Each row is a point on a landscape with many peaks, with its height.
A climber steps from a point to whichever of its 6 nearest points has the largest rise for the distance, and stops where none of them is higher. Distance is the straight distance between rows; heights are no part of it.
Q_646 h=7.83: [-3 -7 10 -4  5 16 10 27  8 -2  1 11]
Q_675 h=5.03: [ 13  -1  13  -1  14  -9 -36  -3  16 -10   9   4]
Q_178 h=6.42: [ -3 -21   5  -1  19   5 -11  17   9   7  12  24]
Q_366 h=7.44: [-15  -8 -13  -4   2 -14   0   0 -11  15  -6  -9]
Q_635 h=5.23: [-16  -1 -10 -16 -11  15   8  11   5  17 -14  12]
Q_712 h=7.00: [-11  -1 -16  -8  -1 -15  -3  -6  -1  15  -9  -2]
Q_533 h=6.29: [ -2  12  -9  21   2   0  -8 -29 -13  -4  12   1]
Q_911 h=1.98: [ -9   1   2 -11  -5  19  14  21   9   4 -10   8]
Q_573 h=8.53: [ -3   8 -14  -2  -2 -12  -3 -16   7   8 -11  -1]
Q_871 h=4.23: [ 14   1  15   2  10  -9 -40 -12  21 -11  10   9]
Q_944 h=6.28: [-28 -18 -10  -1  -2   0  11  13 -22  19   3 -10]
Q_294 h=6.75: [-20 -11 -16 -11  -2  -5   1   4 -12  20  -5  -3]
Q_433 h=5.29: [  5  10  -7 -13  -8  -6   3  -7  13   6 -15  -1]
Q_419 h=8.00: [-15 -12  13   1   2  27  20  18  11   3 -10  13]
Q_360 h=3.15: [  8  15  -2  15 -15   1  -2 -32  13  -3   8  10]
Q_63 h=3.88: [  6  15  -5  13  -7  -1  -4 -31  11   0   2   5]
Q_482 h=5.02: [ -2   8  -7 -15  -9  -4   1   3  12   8 -12   1]
Q_8 h=8.32: [-17  -1  -4   2  -9  -7  30  11 -22  -1 -17 -25]
Q_245 h=7.36: [ 14  10   4 -12  -8  -2   6   2  15  -5  -9  -4]
Q_511 h=4.79: [ -2   7 -10  17   7 -10  -4 -25 -10   3   0  -5]
Q_822 h=6.44: [-16  -3 -18 -14  -6   0  -1   4  -4  18  -9   4]
Q_658 h=4.72: [ -3  20  -8  21 -14   3 -15 -29  -2  -5  17   9]
Q_851 h=7.08: [  6  19  -2   9 -25  11   4 -17 -34 -16  19 -11]
Q_569 h=4.16: [-11 -11  10  -2   4  21  19  22   9  -1  -3  14]
Q_270 h=6.83: [  3 -12   5  -5  18   1 -10  23   6  -2  14  13]
Q_746 h=5.28: [  8  13  -5   1  -9  -7   1 -21  14   2  -8   0]
Q_436 h=7.97: [ 21   4  13  -8   0  -1  -3   7  10 -14  -1  -9]
Q_457 h=1.22: [ -3   1   5 -11  -3  13  11  23  10  -1  -5   6]
Q_965 h=8.94: [ 12   0  11  -9   5   0  -3  17   8 -10   2  -4]
Q_300 h=5.36: [-23 -13 -17 -14  -5  11   4   5  -6  24  -9   7]
Q_332 h=3.14: [ -6  18  -5  20  -9   5 -17 -23 -19 -11  21   3]
Q_598 h=3.46: [ 25   9  10   8 -16   4   0 -23  14  -9   3   3]
Q_400 h=0.17: [  2   5  -7  20   6  -6  16 -14 -25  -9  -1 -19]
Q_184 h=5.47: [ 30  -2  23  11  -1   5 -19 -13   4 -21   5   0]
Q_611 h=4.44: [  5   6   2 -16  -8   2   6  14  13  -2  -9  -2]
Q_516 h=6.02: [  1   8  -5  13  -3  -2  32  -8 -22  -7 -12 -20]
Q_403 h=4.58: [-10 -37  15   2  21  10  -2   7  13  15   3  24]
Q_385 h=5.34: [  6  -5   5  -7  17  -5 -26  13  17   1  15  12]
Q_817 h=5.04: [  1  18  -2  15 -16   9  -9 -17 -36 -17  20  -7]
Q_930 h=7.23: [ -9  -5 -13   4   6 -19   1  -9 -11   8  -5  -8]
Q_581 h=7.45: [ 10  -7   9  -8  13  -3 -15  20   7  -8  12   2]
Q_130 h=7.72: [-19 -12  -8   0   1 -11  13  10 -23   8  -5 -17]
Q_812 h=6.82: [18 10  6 -6 -9 -2  3 -9 16 -6 -9 -3]
Q_721 h=7.15: [ 25  -1  20   0   3  -1 -11  -3   8 -15   1  -7]
Q_301 h=6.81: [ -3   1  -4  13   5 -11  22  -5 -26  -4  -9 -19]
Q_46 h=8.85: [-10  -3  -3   7   1 -13  22   3 -23  -1 -11 -23]
Q_589 h=8.79: [-24 -10  -4   1  -6  -5  22  17 -23   8  -4 -22]
Q_523 h=8.61: [  4  13  -6  20  -3  10   8 -18 -31 -13  14 -13]
Q_504 h=2.28: [ -1   4  -8  18  10 -10   4 -21 -19  -3   1  -9]
Q_872 h=4.85: [  9   1   7  -9  13  -9 -35   2  20  -4  13  11]
Q_941 h=6.14: [ 11  -4   9  -7  17  -8 -27  10  10  -6  13   3]
Q_108 h=6.26: [  3  -9   2  -7  19   0 -21  16  16   5  15  22]
Q_106 h=6.13: [ -9   6 -14 -15  -9  -2   1   2   7  13 -12   2]
Q_196 h=4.99: [ 30   2  18  10  -6   6  -7 -15   7 -18   2   0]
Q_273 h=8.80: [ 26   6  14   0  -8   1   0 -13  14 -13  -4  -3]
Q_129 h=4.89: [ -5 -23  11   4  16  11   2  19   7   8   9  19]
Q_203 h=2.68: [  0   7  -3 -15 -10   7   8  15  13   4 -10   4]
Q_967 h=8.25: [ -9  -7  -6   5   4 -17  11  -1 -22   4  -6 -19]
Q_893 h=8.35: [ -7 -16  13   0   9  16  12  25   7  -1   5  14]
Q_220 h=3.61: [  6   1   6 -12  -1   9   8  26  10  -5  -1   2]
Q_583 h=6.56: [ -7   2 -14  -8  -5 -12  -3  -6   5  12 -11  -1]

For each start below, name the point where the climber stops.
Q_300 => Q_46
Q_130 => Q_46
Q_944 => Q_46
Q_245 => Q_965
Q_872 => Q_965
Q_270 => Q_965
Q_108 => Q_965

Two climbers start at each pair of points below. Name the first point that both come to, or write never.
Q_457, Q_569 => Q_893
Q_106, Q_911 => never
Q_871, Q_675 => never
